Points on a hilly landscape, in no order, each with its height.
From any point a climber takes the steepest step (rise divided by distance) to one of its 2 nearest points. It stops when none of these is higher. Distance is the straight distance between rows; heights are no part of it.
Q_83: [ -6  24  -9  -6  31 -13  -2 -19 -11 -29  17 -18   4  26 -13 -18 -28  26
 -11  12  -4   0  21 -11 -10  10 -15  11   0 -12  -1   0  11  35  -7  16
   5  -2]  (h 588)
Q_513: [-10   6  -5   0  21 -33  -2 -18 -14 -10  10  -8  -7  31   3  -3 -38   4
 -22  17   4   1  13 -16 -22  18 -12   7 -18  -7  27  -2  -4  23  -4   4
 -12   9]  (h 454)
Q_362: [-19   7 -18  15  31 -23   1  -3 -15 -23  -4 -20   5  34  17  -6 -11   4
  -3  -9  -9   2  26   4 -10  12   9  -3  -6 -20   6 -19 -15  11 -12  27
 -12   5]  (h 365)
Q_17: [ -8   1  -9   8  -8   8  -3  -7   3  19 -16   3  -8  18   7  25   6   1
   1 -10   0   5   6  25   3   3  15 -13   8   8   8 -24   0 -23 -14   3
   3   6]  (h 432)
Q_267: [ 11   9  14  -9   8 -14  -4 -36 -13   4  29  -7 -11  33 -14  11 -31  23
 -21  18  -1   1   0  -6 -22   9 -26  11   3   5  20   9  23  26  -9  -6
  16  -3]  (h 773)
Q_763: [ -7 -21   5  11  -4  -5 -10   0   1  18 -11   9   2  -3   0  -1   6 -20
  -2 -15   8   4   1  -4  -3   9   8  -1  -1   3   8   3 -12 -11  -7  -5
 -13   6]  (h 684)
Q_62: [  1  -5  10   6  12 -15  -8 -15  -5  -1  14  -7   7   8  -5  -7   3   3
  12  -5  -9   6   2  -7 -14   9 -10  14   3  -4   2   3   4   4   0  -1
   2  -7]  (h 680)
Q_635: [  8  -9   3 -12   4  -3   8  15  -8 -49   8  16  16 -22   3 -11   8  -1
   7  28  -6  -8 -22 -26  11  -3 -10  15  -4  -8 -20   8 -13   4  24   6
   7  -7]  (h 208)
Q_638: [ -6 -14  -5  21  -4   2  -7  -2   3  14 -16   6  -1  36  12  25  14  -1
   8 -16  -9   4   5  31   2   7  14 -12  20  -1   7 -24  -2 -25 -28  14
   7   1]  (h 456)
Q_89: [ 10 -28  14  -8  -8   0   9  21 -13 -35   5  26  16 -26  -1 -14  12 -15
   2  21   0 -11 -33 -28  17   0 -12  16   1  -5 -20  15 -16   3  27  -2
   4  -3]  (h 126)
Q_452: [ 14 -32  31  -5  -5 -17  -8 -11  -3  13   9   3   6   6   2   3   2 -15
   5   1  -6  11 -11  -7 -13  14 -15   9  16   9  10  13   6  -5   2 -18
   9  -4]  (h 659)
Q_47: [ 15  18  -5 -25 -15  12  13  -6  15  13  -4  -8  -8 -20   2  13 -14   1
  -1  24   7   0 -12   2   2  -3  -6  -4 -12  10   4   5   8   7  11 -16
  14  -3]  (h 570)
Q_558: [ 17  -7  16 -11 -12  -8   3 -22  -1  31   3   1  -8  -3   3  13 -14 -10
 -16  10   4   7 -14  -7 -14   9 -13   5  -5  13  23   9   9  -1   6 -22
   9   2]  (h 337)
Q_63: [ 29   6  15 -25 -13   0   7 -29   1  22  10  -8  -9   6  -2  20 -17   9
  -7  27  -1   6 -21   4 -14   2 -21   2   0  16  19   8  25   6   4 -18
  27  -5]  (h 669)
Q_839: [ -7   1  -7  14   4   5   0  22  -8 -46   3  28   8 -20  -5 -19  29   2
   8  -9 -12 -13  -9 -21  17 -21  18   5  -5 -13 -33  -2 -23 -11   7  21
 -14  -2]  (h 483)
Q_791: [-13  18 -17  20  12  -5   0  -7  -6  16 -10  -8  -9  15   4  12   1   5
  -5 -27  -2  -3  15  17  -2  -2  21 -14  -8  -3   8 -24  -7 -12 -18  23
  -6   7]  (h 465)
Q_128: [-15  43 -23   4   5   9   9   7  12   2  -2 -17 -12 -21  -6   1   2  10
   2 -21  -1  -6  20   4   6 -21  24 -22 -16   4 -10  -6  -1   2   1  15
  -7   4]  (h 364)
Q_998: [ 17  30  -5 -22   1   9   9  -7  12 -13  16 -18   1 -18 -10  -3 -14  24
  11  26  -2  -2  -8  -4  -4  -8 -15   4  -7   1  -3   9  19  18  10  -2
  23  -9]  (h 357)
Q_426: [-13  -1 -10  -3 -21  29   1  12  14  15 -32  12 -10 -10   4  12   3  -9
  -6  -4  14  -2  10  24  19 -11  23 -18   0  11  -2  -6  -4 -14  -2  -8
 -16   7]  (h 292)
Q_562: [ -7  -2  -6   5   2  18  -4  22   0 -32 -10  19   9  -9   0  -4  30   5
  19  -5  -6  -8  -4   5  18 -17  11  -2   5  -5 -25  -9 -12 -20   1  18
  -4  -3]  (h 358)
Q_583: [ -8  -5  -3   3   6 -21  -2  -6  -2   7  -4  -3  -3   1   8  -2 -19 -15
 -13   5   8   3   7 -15 -12  16   0   3 -19  -1  17   1 -13   8   1  -8
 -15   8]  (h 199)
Q_381: [ -5  30 -20  -7   3   4   9  -9   3  -4  -3 -19  -8  14   5  13 -15  17
   3  18  -2   0  12  15   0   2   6 -10  -4   5   6 -22   8   0   0   9
  12   7]  (h 461)
Q_614: [ 18  10  11 -14  -3  -4   0 -30  -3  13  21 -10  -9  19  -6  18 -14  20
   4  18  -7   6  -6   9 -14   4 -18   5   9  10  13  -4  25   7   0  -7
  27  -5]  (h 709)
Q_704: [ 13 -11  15   7 -13  15 -18  -4   7  21   6  13   9  -4 -12  -2  36   6
  23 -23 -10   9 -16  13   4 -13   1  -1  28  10 -10   3  16 -29 -14  -1
  16  -9]  (h 701)
Q_640: [-15  15 -18   2  13   5  11  32  -2 -50  -1  11   7 -22   4 -14  20   4
   6  -5  -9 -14   3 -15  15 -21  17  -6 -13 -12 -29  -4 -21  -2  14  25
 -16  -2]  (h 566)
Q_418: [  9 -28  27   7  -7 -15 -10 -12  -3  15  13   4   6  28  -1  14  16   0
  16 -13 -17  13  -4  15 -12  11  -9   4  32   6   6   0  13 -19 -13  -5
  16  -8]  (h 544)
Q_188: [-10 -21   2  26  16  -7 -15  14  -3 -11  -8  18  17  -4  -2 -21  24 -12
  10 -29  -3  -2  -3 -14   2  -2   8   7   2 -15 -10   5 -21 -13 -12  12
 -20  -5]  (h 241)
Q_231: [  2  12 -17 -20  -7  -4  23   3  13   3 -13  -6  -7 -17   8  -3 -34 -10
 -21  37   9  -7 -12 -14  -2  10 -11  -3 -27   4  11  14  -6  22   7 -22
  -3   3]  (h 254)
Q_795: [-11  28 -28 -23   7  -7  22   2  12 -13  -9 -12  -6  -7   8  -4 -37   2
 -17  35   4  -9   3 -10  -3   5  -1 -10 -27   4  11   5  -9  22   6  -7
  -5   6]  (h 281)
Q_156: [ -3   2  -6 -12 -27  18   7   2   8  23 -25   6 -16 -12   6  16  -7 -12
 -13   5  14   0   1  13  10  -4  15 -11  -7  15   7  -4  -3 -10   6 -18
  -8   8]  (h 270)
Q_827: [ 14 -14  27  11   2 -12 -15 -17  -5  26  22   1   8 -11 -14 -14  17  -6
   6 -23  -9   7  -9 -18 -16   2  -9  15   9   2   3  19  10  -3  -2 -14
   3  -8]  (h 52)
Q_131: [-10  19 -10  -1  -8  14   9  23  19  -1  -2   0  -6 -43  -3  -7  10  -5
   1 -10   6 -12   7 -12  11 -17  12 -15 -16   5 -18  14  -7  11  15  -5
 -13  -1]  (h 123)
Q_315: [-11 -40   5  -5 -10  31  -1  36  -4 -27 -22  37   3   2   6  -7  14 -12
   4  11  18  -6  -9  16  32 -14  13   1  16  -1 -18  -3 -15 -14   8   6
 -15   4]  (h 179)
Q_769: [ 24 -18  24 -19 -27   2   5 -13  -1  41  -7   5  -6  -9   4  14  -6 -19
 -18   8  10  10 -25   0   1   5 -10   1   4  18  19  17  11  -8   9 -33
  13   6]  (h 381)
Q_475: [-10   8 -20  25  11  15 -10  11   7  -1 -18   1   4  11   3   3  29   7
  13 -32 -14  -2   4  27  14 -12  19 -21   8 -11 -13 -19  -6 -22 -28  28
  -3  -3]  (h 537)
Q_7: [ 25  13   0 -28 -15   4  17 -16   9  16  -3 -10  -9 -10   2  12 -23   4
 -10  36   5   1 -24  -1  -7   1 -18  -2 -12  12  13  12  15  12   6 -20
  23  -4]  (h 621)
Q_306: [ -4   4 -12  18  -2  20 -14   6  10   5 -12   4   3  11  -1  10  33  10
  21 -24 -11   1   2  30  12 -11  13 -13  16  -2 -12 -19   6 -28 -27  18
   9  -4]  (h 576)
Q_3: [  9   3  13  -6   3 -14  -2 -31 -10   5  27 -11 -10  39  -6  20 -20  19
  -5  15 -10   6   3   9 -18  10 -22   9  14   2  15  -7  23  10  -6  -6
  21  -5]  (h 738)
Q_770: [-11 -20   7  21   5   2 -12  18   0  -1  -6  20  12 -24  -6 -23  20 -19
   3 -23   8  -3  -6 -19   5  -2   7   6  -2  -6 -12  14 -18  -9  -1  -1
 -19   0]  (h 190)
Q_812: [ -9 -12  -1  25  32 -24  -8   5 -18 -34  10   0  23  14   2 -25  13   1
  10 -21 -13  -3  11 -17 -12   5  -1  20  -2 -26  -7  -2 -19   5  -7  22
 -19 -10]  (h 340)
Q_993: [  5  -6   3 -14  -4   2   8   5   8   0  -6  -3   5 -20   6  -4 -11 -12
  -3  24   8  -1 -14 -14  -1   8 -15   6 -12   1   3  14  -5  12  14 -20
   2  -2]  (h 489)
Q_395: [ 16 -37  24  -9 -18  12  10  28 -14 -19  -1  27  11 -28  -5 -14  16 -20
  -3  16   8 -13 -37 -19  25  -7 -12  13  10  -1 -20  22  -6   1  27 -10
   6   2]  (h 127)
Q_667: [  4  25 -13 -20 -15  17  10   0  16   6  -9 -10 -12 -20   2  16  -7   6
   3  17   7  -2   2  13   9 -10   7 -14 -11  12   0  -8   7  -1   9  -9
   8   2]  (h 523)
Q_127: [-13   4 -17  -4   9   2   5   6   1 -22 -13 -10   6  20  16   9   1   3
  14  13  -6   1  11  15   4   9   8  -4   3  -3   0 -23 -10  -7  -2  10
   2   3]  (h 257)
Q_445: [ -7  27  -8  15  25 -17  -2 -12  -8   5  11 -19  -5  -2  -8 -14 -12   5
 -10 -22   3  -3  21 -16 -12  -2   7  -2 -19  -8   2   0  -3  15  -5  15
 -10   5]  (h 154)
Q_678: [ 14   9  -3 -20   2   5  15  12   5 -39   9   2  11 -26   0  -7  -1   9
  11  32  -4  -9 -22 -18   7  -8 -16   9  -9  -5 -16   9  -2  12  21   1
  13  -9]  (h 277)
Q_644: [  7 -22  21  12  -2  -2 -16   2  -1  20   8  11  13 -24 -11 -19  21 -17
   5 -23   0   5 -14 -21  -6   2  -4  11   5   2  -4  22  -1  -8   2 -13
  -5  -2]  (h 79)
Q_533: [ 10 -14   9 -18  -2  -5   5  -2   3 -15  -2  -5   8  17  12  12  -9   0
  12  32  -5   6 -10   6  -6  15 -14   9  12   5   7  -4   4   0   7  -9
  16  -8]  (h 271)
Q_364: [  2 -14  10   5 -14  23 -15   2  12  29 -11  19   0 -11 -10   4  24  -9
   6 -24   8   6 -10  16  12 -11  11  -7  17  13  -7   7   6 -25 -11  -5
   1   2]  (h 335)
Q_498: [ -1 -19  14  18  -5   6 -10  16   0   8   4  24  11 -35 -13 -28  27 -17
   3 -23   4  -3 -18 -26   4  -7   0   7   1  -1 -15  25 -10  -9   7 -10
 -12  -1]  (h 133)
Q_148: [ 24 -23  31 -15 -19  13  -3   4   2  19   0  11   9 -16  -7   2  20 -10
  12  -2   2   8 -26   6   7  -3  -9   4  24  17  -3  15  17 -13   9 -19
  20  -3]  (h 639)
Q_373: [  5   5   6   6  -3   0  -8 -15   4  28   7  -3  -4 -14  -9   2   5   1
   2 -15   3   3   0  -5  -8   0   3   2  -6   8   3   3   4  -5  -1  -5
   3   0]  (h 527)
Q_754: [-16  -5 -11 -15 -25  28  10  25  12  -1 -36  10 -11 -10  12   5  -5 -11
  -9  14  16  -5  12  21  24 -10  19 -13  -2   8  -5  -7  -8  -7   9 -15
 -22   4]  (h 273)
Q_220: [-12  13  -9   9  25 -33  -3 -20 -24 -15  12 -10  -9  48   4   1 -38  11
 -28   5   4  -1  23  -9 -18  17  -8   5 -10 -12  25 -12   1  24 -12  15
 -12  11]  (h 428)
Q_944: [  6  15   1  -9  12  -9  -1 -25  -2  -3  17 -15  -5  16 -10  -1 -27  19
  -4  19  -1   2   2  -4 -15   8 -17   9  -4   3  10   3  15  21  -1   0
  13  -3]  (h 830)
Q_49: [-14 -10 -14  22  14   9 -12  17   4  -7 -23  10   9  14   7   0  24  -6
  12 -29  -6  -2   3  17  11  -5  16 -13   8 -12 -10 -13 -14 -21 -25  21
 -11  -3]  (h 494)
Q_648: [-16   6 -16   5  22  -5   3   9  -3 -22  -9 -11  10  10  10  -3   5   3
  10  -2  -5  -1  15   5   1   3  11  -2  -8 -11  -5 -17 -15  -1  -3  18
  -7   1]  (h 283)
Q_185: [-11 -18  -8 -11   1   1   4  15   1 -27 -20   1   8  18  22   9  -2  -8
   7  22   0   6   3  11   5  15   5   4   9  -2   3 -15 -16  -9   4  -2
  -2   0]  (h 233)
Q_820: [ 23  18  -4 -27  -3   9  15   6  14 -20   7  -8   7 -29  -3  -5  -9  12
  10  34   1  -6 -20 -10   2  -8 -21   6 -10   0  -7  15  11  16  15  -5
  20 -12]  (h 326)
Q_261: [-15  14 -23 -14  21 -17  13  -2   2 -21  -8 -11   1  11  12  -6 -33  -1
 -11  28   3  -2  10  -7  -8  15   1  -1 -20  -4  14  -5 -13  18   2   2
  -8   6]  (h 306)
Q_249: [-12 -18 -10  20  19  -6  -3  18  -7 -31 -10   2  19  33  16   2  21   3
  18  -8 -15   2   6  13   1  10   5   2  14 -19  -8 -22 -18 -13 -16  24
   0  -6]  (h 407)
Q_405: [ 15 -30  36   3  -7 -21 -11 -19  -6  27  18   4   2  16  -4  10   8  -9
   2 -14 -11  13  -7   1 -17  11 -13   5  21  10  14  10  12 -13  -6 -11
  11  -5]  (h 589)
Q_529: [ -4 -11   8   7 -19  31 -12  15  15  26  -9  24  -2 -32 -12  -8  23 -12
   0 -25  14  -1 -10   6  18 -21  11  -7  10  11 -15  18   2 -17  -2  -9
 -10   1]  (h 288)
Q_334: [-15  33 -21  15  12  -3   6  -5  -5  17  -5 -13 -13  -1  -3   5  -6   4
 -11 -25   4  -6  21   6  -4  -8  21 -18 -20   0   4 -15  -7  -3  -8  19
 -11  10]  (h 430)
Q_375: [  9  -5   9  -2 -24  10  -3 -17   1  40  -4  12 -11   9   2  31   7  -2
  -6 -11   4   9  -9  21  -1   1  10 -10  12  21  18 -11  12 -27  -5  -8
  12   4]  (h 389)
Q_51: [  3  -5   6  -1 -28  29   1  16  18  32  -6  15  -9 -45  -8  -4  16 -12
  -8 -14  19  -4  -8   2  14 -15   7  -8   0  13 -13  23   4  -1  12 -19
  -9   3]  (h 282)
Q_268: [-11   6 -15   6  10  10  -1  17   2 -24 -10  -1  10   0   4  -2  20   5
  17  -6  -8  -3   7  11   7  -8  11  -7   2  -6 -16 -16 -11 -13  -5  19
  -3  -3]  (h 319)
Q_886: [ 16  -3  24   7   1 -16 -16 -33 -12  25  33  -4  -3   5 -19  -6   6   7
   3 -17 -10   8  -3  -8 -21   3 -13  15  10   2   7  13  21   3  -5 -11
   7 -10]  (h 69)
Q_984: [  5  -9  10  -4   4  -6  -2  -6   2   2   5  -4   8  -9   0  -7  -3  -8
   7   8   0   3  -7 -14  -9   8 -12  10  -3   3   3   9  -2   6   9 -11
   3  -4]  (h 583)
Q_314: [ -7 -19   0  33  26 -23 -11   5 -14 -27   6  -2  20  32   7 -14  19   4
  14 -29 -19   0   9  -2  -9   9   0  12  10 -28  -3  -5 -14  -2 -21  24
 -12 -13]  (h 391)
Q_521: [ -6  38  -9   9  26 -13  -3 -16 -13  -5  18 -22  -6   7 -18 -21 -20  20
 -13 -15  -2  -2  27 -16  -9  -3  -2   2  -9 -11  -4   1   9  27  -5  19
  -4   2]  (h 132)
Q_158: [ -8 -20   5  13  -8 -18 -11  -5  -7  25 -14  12  -8  12  11   9  -7 -24
 -16 -16  11   8   2  -3 -10  15  12  -1  -4   3  25  -4 -12 -15 -10  -7
 -19  11]  (h 787)
Q_591: [  0   1   0   6 -12  -2  -3 -18  -4  30  -4   5 -13  17   4  25  -2   1
  -6 -10   3   5   2  13  -8   6   8  -6   1  10  19 -18   3 -20  -8  -1
   5   7]  (h 409)
Q_538: [  0  16  -4   2  24 -11  -9 -19 -15 -24  27 -19   2  36 -15 -10 -18  29
  -2   2 -11   3  21  -3  -9   7 -20  17  15 -15  -3  -3  20  31 -13  12
  12  -5]  (h 638)
Q_596: [  5 -11  16  12  -8 -10 -11 -16  -1  35   4   6  -4 -11  -4   1   4 -15
 -10 -18   6   6  -3 -10 -12   7   0   3  -4   7  13   9  -2  -8  -1 -10
  -6   4]  (h 590)
Q_357: [-15  38 -21   0   5  -1  11  -2   7  12  -3 -14 -17 -15  -3   2 -14   4
 -12  -9   6  -7  17  -3  -2 -10  17 -21 -24   6   1  -6  -5   5   5   9
 -10   9]  (h 396)
Q_702: [ -5 -11   1  28  22 -25 -12  -7 -13  -8   9 -10  10  31   4  -4   6   6
   8 -25 -14   2  15   5 -15  13  -1  11   8 -22   4 -10  -7   2 -20  19
  -7  -6]  (h 418)
Q_94: [  4  32 -20 -18 -19   9  22  -2  14  24  -7  -7 -25 -29   0  14 -25   0
 -23  17  12  -8  -5  -6   1  -9   3 -17 -29  13   9   8   2  12  13 -20
  -1   6]  (h 209)
Q_913: [ -7  19 -14  26  14  -6  -3 -12 -11   6   2 -17  -2  29   0   6   5  16
   2 -26 -13  -2  18  19  -2   0  12  -7   2 -11   1 -29   4  -3 -20  28
   2   1]  (h 502)
Q_140: [ 20 -37  33 -15 -21  14   1  12   1  28  -8  15   7 -15  -2  -3  14 -23
  -3  -2  13   8 -26   4  13   0  -8   4  21  15   2  23  11 -10  10 -27
  11   4]  (h 492)
Q_957: [  3 -53  32   2 -12 -19 -11   9  -4  16  -7  14   6  13   9  -1  -1 -34
  -5  -1   8  13 -14  -7  -4  21  -5   7  17   5  19  17  -6 -11  -1 -22
  -6   9]  (h 690)
Q_893: [  6  -6   9   2 -17  16 -11 -11   8  32  -5  10  -6  -2  -4  17  18  -2
   6 -17   2   8  -5  19   3  -5   8  -7  14  17   4  -4  10 -26 -10  -4
   9   1]  (h 366)
Q_363: [-12 -34  -4 -19 -12  24  11  36  -6 -39 -25  24   6   2  16  -1   3 -13
   0  29  14  -4  -6  11  28  -4   7   4   8  -2 -12  -8 -19  -7  16  -1
 -13   2]  (h 156)
Q_604: [  3  15  -2   4  -1  -3   2  -5  10  21  10  -6  -6 -34  -7  -9  -4  -8
  -8  -6   7  -3   1 -20  -8   1  -1  -3 -21   2   0  16  -2  11  10 -10
  -6   2]  (h 414)
Q_88: [ -7   6  -2  13  15 -19  -6 -12  -4  10   5 -10  -2  -1   0  -7 -10  -7
  -8 -14   3  -1  13 -15 -15   7   3   2 -18  -6   9   1  -8   9  -3   6
 -15   5]  (h 177)
Q_797: [ -8 -34   5  -7 -20  40   7  41  -3 -29 -19  41  -5 -11   3 -10  12  -7
  -6  19  19 -16 -10  20  39 -28  13  -4  12  -1 -26   2 -10  -9  18   9
 -18   5]  (h 197)
Q_219: [ -5   7 -11 -10 -21   6  12   3   6  26 -20   6 -17 -20   7   9 -15 -16
 -22   6  15  -4   0  -2   5   2  10 -10 -18  10  12   4  -6  -1  11 -26
 -15  11]  (h 248)
Q_657: [ 10  46  -5   1   8   6  -6 -15   1   1  29 -23  -5  -8 -27 -20  -4  33
  10  -9  -7   3  14  -8  -4 -15  -2   6   0  -4 -13   3  25  13   0   9
  12  -6]  (h 105)
Q_574: [  2   8   5   3  17 -13  -7 -24  -8   0  21 -12  -2  19  -9   0 -14  13
  -1   0  -4   2  12  -5 -15   9 -11  12  -1  -4   6  -4  10  14  -5   5
   5  -3]  (h 764)
Q_849: [ 13   5  17   9  -1 -11 -14 -33 -14  27  33  -8  -9  19 -15  10   4  18
  -1 -19 -11   8   6   4 -18   1 -10  12  12   3   8  -1  23   0  -8   1
  15  -6]  (h 77)
Q_330: [-15   7 -13  16  29 -31   0 -12 -25 -19   5 -17  -1  50  12   1 -27   8
 -18  -7  -3   1  27   3 -15  17   0   0  -7 -21  18 -21  -8  20 -17  24
 -11   8]  (h 399)
Q_819: [ -2 -36  10  15 -10  -3  -9   4   3  12 -12  13   4  39   9  24  16  -8
  12 -11  -8  12  -2  28   1  10   5  -7  36   1   5 -13   1 -32 -25   4
  10  -1]  (h 484)
Q_732: [-20  13 -16  -3 -11  18   7  13  13  12 -23   3 -13 -20   5   8   0 -10
  -8  -7  12  -7  16  11  13 -13  24 -23 -13   9  -5  -4 -10  -6   2  -4
 -21   7]  (h 313)
Q_700: [ -6  30 -22 -10   9   8   6   0   5 -23   2 -23   3  19   8  10  -7  25
  14  22 -10   0  17  23   4  -1   3  -8   4  -2  -3 -29  11   4   0  20
  19   6]  (h 436)
Q_114: [ -8 -14  -4 -18 -33  40  18  38  12  -6 -30  16 -10 -22  11  -4  -5  -9
 -12  21  23 -12   4  20  32 -19  12  -7   1   3 -15   5  -3   3  20 -16
 -22   2]  (h 249)
Q_832: [  1 -30   6 -19  -7   0   7  11   1 -20 -17   4   9  15  18   8  -5 -14
   9  31   1   8 -11   4   5  16  -7   9  13   3   6  -5  -9  -8  10 -14
   5  -2]  (h 242)
Q_229: [ -5  33 -21 -12 -15  12  17   9  22  15  -4  -8 -21 -38   1   8 -12  -3
 -15   5  11 -11   7  -6   7 -12  10 -22 -26  12  -2   9   0  14  15 -14
  -9   3]  (h 189)
Q_806: [ 11  14   6  17   2  -5 -15 -26 -11  17  30 -12  -1  20 -20  -3  15  25
  12 -29 -17   6   9   6 -10  -5  -4  12  17  -5  -2  -7  25   2 -16   7
  14  -9]  (h 85)
Q_636: [ -2   9 -12 -20  -2  12  11  16   9 -27  -8  -4   5 -18   7   2  -3   2
  10  26   2  -6  -3  -2   9  -3  -2  -1  -7   0  -8  -2  -7   4  16  -3
   2  -4]  (h 487)
Q_664: [-12  19  -9   3  27 -24   2 -16  -9  -6   9 -14  -5   9  -3 -16 -33   3
 -21   5   4  -2  17 -20 -16  11  -3   2 -24  -7  15   1  -6  26  -3  11
 -13   9]  (h 493)
Q_100: [  4  39  -7   2  17  -2  -7 -22  -9  -5  25 -20  -7   6 -24 -16 -15  29
  -3  -8  -4   3  19 -11  -7  -6  -9   7   0  -8  -8   1  21  24  -3  12
   8  -3]  (h 116)
Q_428: [ -9 -10  -1  30  27 -20 -12   8 -12 -18   2   6  19   1  -2 -28  19  -7
  10 -33 -10  -4   6 -21  -8   1   7  12  -9 -23  -7   5 -22  -1 -15  17
 -23  -7]  (h 291)
Q_723: [ -1  40 -20 -10  -7  12   8  -7  10  12  -2 -15 -17  -7  -5  18 -10  16
   1   6   1  -1  10  13   2 -10  12 -15 -12  11   2 -17   9  -5   4   6
  11   8]  (h 488)
Q_486: [ -3  15 -16 -24  -1  16  13  29   8 -50  -5   3   6 -23  10   5   3  12
  12  31  -1 -10  -4   0  16 -13   1  -3  -8  -5 -19  -8  -7   1  20  11
   1  -4]  (h 557)
Q_618: [-19  28 -23  -6  -5  18  11  20  18  -4 -18  -9 -13 -23   3   8   4   1
   0  -6   4  -9  18  11  14 -20  23 -26 -13   6 -12  -6  -6   0   7   4
 -14   5]  (h 336)
Q_768: [  4  19   3   8   8  -8  -5 -18   1  20  21 -10  -7 -18 -18 -14  -6   5
  -1 -14   1  -1   6 -17 -14  -3   1   4 -15   1   0  11   6  10   3  -3
  -2  -3]  (h 468)
Q_138: [ -3  15  -5  19  21 -16 -10 -17 -22 -14  24 -23   0  48  -9   0  -7  29
  -4 -17 -18   4  27   8  -5   8 -12  14  19 -21  -4 -18  17  25 -21  20
  10  -3]  (h 584)
Q_927: [-10  19 -18 -13   3  11  15  34   3 -57   0  11   3 -29   7  -2  13   9
   6  15  -6 -16   3  -9  21 -24  12  -9 -13  -8 -29  -7 -15   2  21  21
  -9   0]  (h 649)
Q_831: [ 28 -19  25 -25 -15  -2   9  -6   3  22  -5  -2   3  -7   7   7  -9 -17
  -7  24   4   8 -30  -4  -2  10 -22   6   7  12  14  20  14   5  11 -32
  19  -4]  (h 450)
Q_554: [ 19 -10  25  -2 -12   9 -11  -9   4  24  12   7   8 -13 -12  -3  26  -1
  18 -17  -8   9 -16   3  -3  -6  -6   5  19  13  -4  10  17 -18  -1 -13
  18  -7]  (h 833)
Q_4: [  1  32 -21 -15   7  14   6   8   9 -29   5 -18   3  -4   1   4   1  24
  19  19  -8  -5   9  14   8 -10   2  -6  -1  -2 -11 -19   9   2   6  18
  16   2]  (h 410)
Q_6: [ -2 -22  15  25  14 -37 -19 -15 -13   0  15  -5   4  27   2  -3   1  -6
   1 -24  -8   5  13  -8 -23  15  -5  13   2 -16  12   3  -6   6 -18   7
 -13  -3]  (h 462)
Q_191: [ -4 -18   2 -14 -27  43  11  41   9 -21 -22  26  -5 -25   2  -1  11  -2
  -1  16  18 -14  -2  19  35 -27   8  -8   5   4 -24   3  -2  -5  19  -2
 -15   3]  (h 220)
Q_288: [  8  29 -13 -19   7   8   9   4  10 -30  12 -16   3 -11  -4  -2  -9  24
  15  29  -5  -4  -1  -1   0  -6  -9   3  -5  -3  -8  -2  12  10  11  10
  17  -6]  (h 380)
Q_939: [  7   6   4  -3 -18  13   1   1  15  29   0   1  -5 -40  -7  -3   5 -11
  -5  -5  11  -2  -9  -8   2  -4   0  -5 -10  10  -5  20   2   3  13 -20
  -1   2]  (h 349)
Q_32: [  1 -27  15  20  -4 -10 -12  -4   0  14   6   8   6  37   4  20  20   3
  18 -19 -18  10   0  24  -6  11  -1  -4  34  -3   2 -10   6 -24 -27   9
  15  -8]  (h 510)
Q_16: [ -3   3 -10 -17 -10  13  14  13  13  -8 -17  -1   0 -22  10   0  -9 -11
  -5  23  10  -5  -2  -4  10   1   0  -3 -13   2  -2   6 -10   8  14 -14
  -6   1]  (h 429)
Q_532: [  3 -11   2   9 -10  20 -17   3  10  16  -6  16   7   7  -7   7  35   6
  23 -25  -8   6 -11  23  12 -13   6  -7  28   5 -13  -8  11 -33 -22   8
  10  -5]  (h 629)
Q_325: [  3 -21  12  -5  -3 -17   0  -9  -3   0  -2  -4   0  26  12  14 -13  -9
   3  16  -4   8  -2   3 -12  19  -8   6  11   4  17  -4   0  -5   0 -12
   7  -2]  (h 295)
Q_951: [ 11  34   2  12   2   5 -10 -19  -7   5  32 -19   1   3 -25 -18  13  33
  20 -23 -16   3  11  -1  -4 -15  -3  13  11  -8 -12  -3  23   3  -8   9
  11 -10]  (h 95)
Q_718: [ 11 -30  21 -13 -12  -7   2   3  -1   8  -8   2   5   0   9   4  -6 -22
  -2  16   5   8 -18  -5   0  16 -14   8  10   7  12  12  -1  -4   8 -23
   6  -1]  (h 548)
Q_494: [  1 -34  24  19   6 -36 -20 -10 -12  10  11   3   7  16   4  -3   2 -20
   0 -19  -4   8   3 -15 -24  19  -8  14   4  -8  16  11  -6  -1 -10  -3
 -14  -2]  (h 508)
Q_407: [-18   9 -21  -1  31 -19   7  -1  -6 -27  -1 -15   6  22  16  -9 -22   1
  -6  11  -3   2  21  -4  -9  14   4   0 -12 -11   8 -14 -15  15  -2  15
 -10   6]  (h 334)
Q_544: [  2 -38  23   9  -4 -27 -15  -2  -6  17   3   7   5   2   7  -7  -3 -29
  -7  -7   6   9  -6 -19 -16  21  -9  10  -1  -1  17  17 -10  -1   0 -16
 -15   6]  (h 577)
Q_887: [ -9 -20  -1  11   2  13  -5  25  -9 -44 -10  35  11  -4  -2 -11  31  -3
  11  -5  -5  -9 -13  -4  24 -17  13   1   7 -10 -31  -8 -22 -20  -2  23
  -9  -1]  (h 408)
Q_167: [ -9 -12 -10  30  19  -5 -11   7  -3 -12 -10   0  14  28   9  -2  25   4
  16 -28 -17   1   5  16   0   3   9  -5  12 -18  -5 -17 -12 -14 -26  23
  -3  -9]  (h 447)
Q_796: [ 18 -34  26 -16 -21  14   9  20  -3  11  -7  13   8 -23   0  -7   9 -23
  -3  11  12   0 -31  -8  15   0 -16  10  12   8  -5  24   4   0  20 -24
  10   1]  (h 356)
Q_918: [-11  28 -15  -8  27 -15   5 -17  -5 -19  10 -15  -2  14  -9 -16 -39  19
 -19  18   3  -2  18 -13 -12   9 -11   1 -17  -5  11   3   4  35  -3  15
  -2   5]  (h 540)
Q_25: [  9  -9  14 -10  -1 -15   1 -22  -3  11   9  -4  -4  16   3  12 -18  -3
  -6  18  -2   7  -9  -4 -17  14 -16   7   1   8  21   2   8   4   3 -15
  10  -3]  (h 314)
Q_256: [ 10  22 -12 -18 -15  -1  20  -8  12  24  -5  -3 -16 -24   3   4 -31  -2
 -28  27  12  -6 -14 -13  -4   2 -12  -8 -32   9  16  17   3  17   9 -23
   2   5]  (h 230)
Q_433: [ -4  18 -14  -8 -13  14  18  23  20   5  -3  -4 -11 -46   4  -4  -2  -7
 -11   8  12 -13   0 -17  10 -11   1 -15 -22   7 -12  22  -5  21  22 -16
 -11  -1]  (h 157)
Q_689: [ -6  -8  -1  -2  -9  -9   1  -2  -1  21 -13   4  -8 -10   7   3 -15 -21
 -19   4  12   1  -3 -11  -4  14   1   0 -17   5  17   5 -12   2   5 -19
 -14  10]  (h 221)
Q_91: [ 14 -45  30  -8 -21  21   4  29  -9   1  -3  31  10 -21  -6 -16  17 -22
   0   4  15  -5 -34  -3  25  -9  -8   9  17   7 -15  23   1  -4  19 -16
   6   7]  (h 234)
Q_19: [ -7  15  -9  20  18 -10  -2 -11 -14 -10  14 -23   3  38  -1  -1  -1  24
   5 -14 -17   2  23  15  -4   5   0   4  11 -18  -3 -23  10  11 -17  25
   9  -1]  (h 543)

Where does a climber stop that starts at each point below?
Q_533 | Q_452
Q_249 | Q_554
Q_89 | Q_944
Q_114 | Q_538
Q_185 | Q_927
Q_939 | Q_158
Q_433 | Q_538
Q_886 | Q_538
Q_770 | Q_957
Q_362 | Q_538
Q_700 | Q_944
Q_364 | Q_452

Two climbers start at each pair of points below. Name the first point that both come to, or write none.
Q_832 and Q_689 | none
Q_827 and Q_88 | none
Q_51 and Q_191 | none
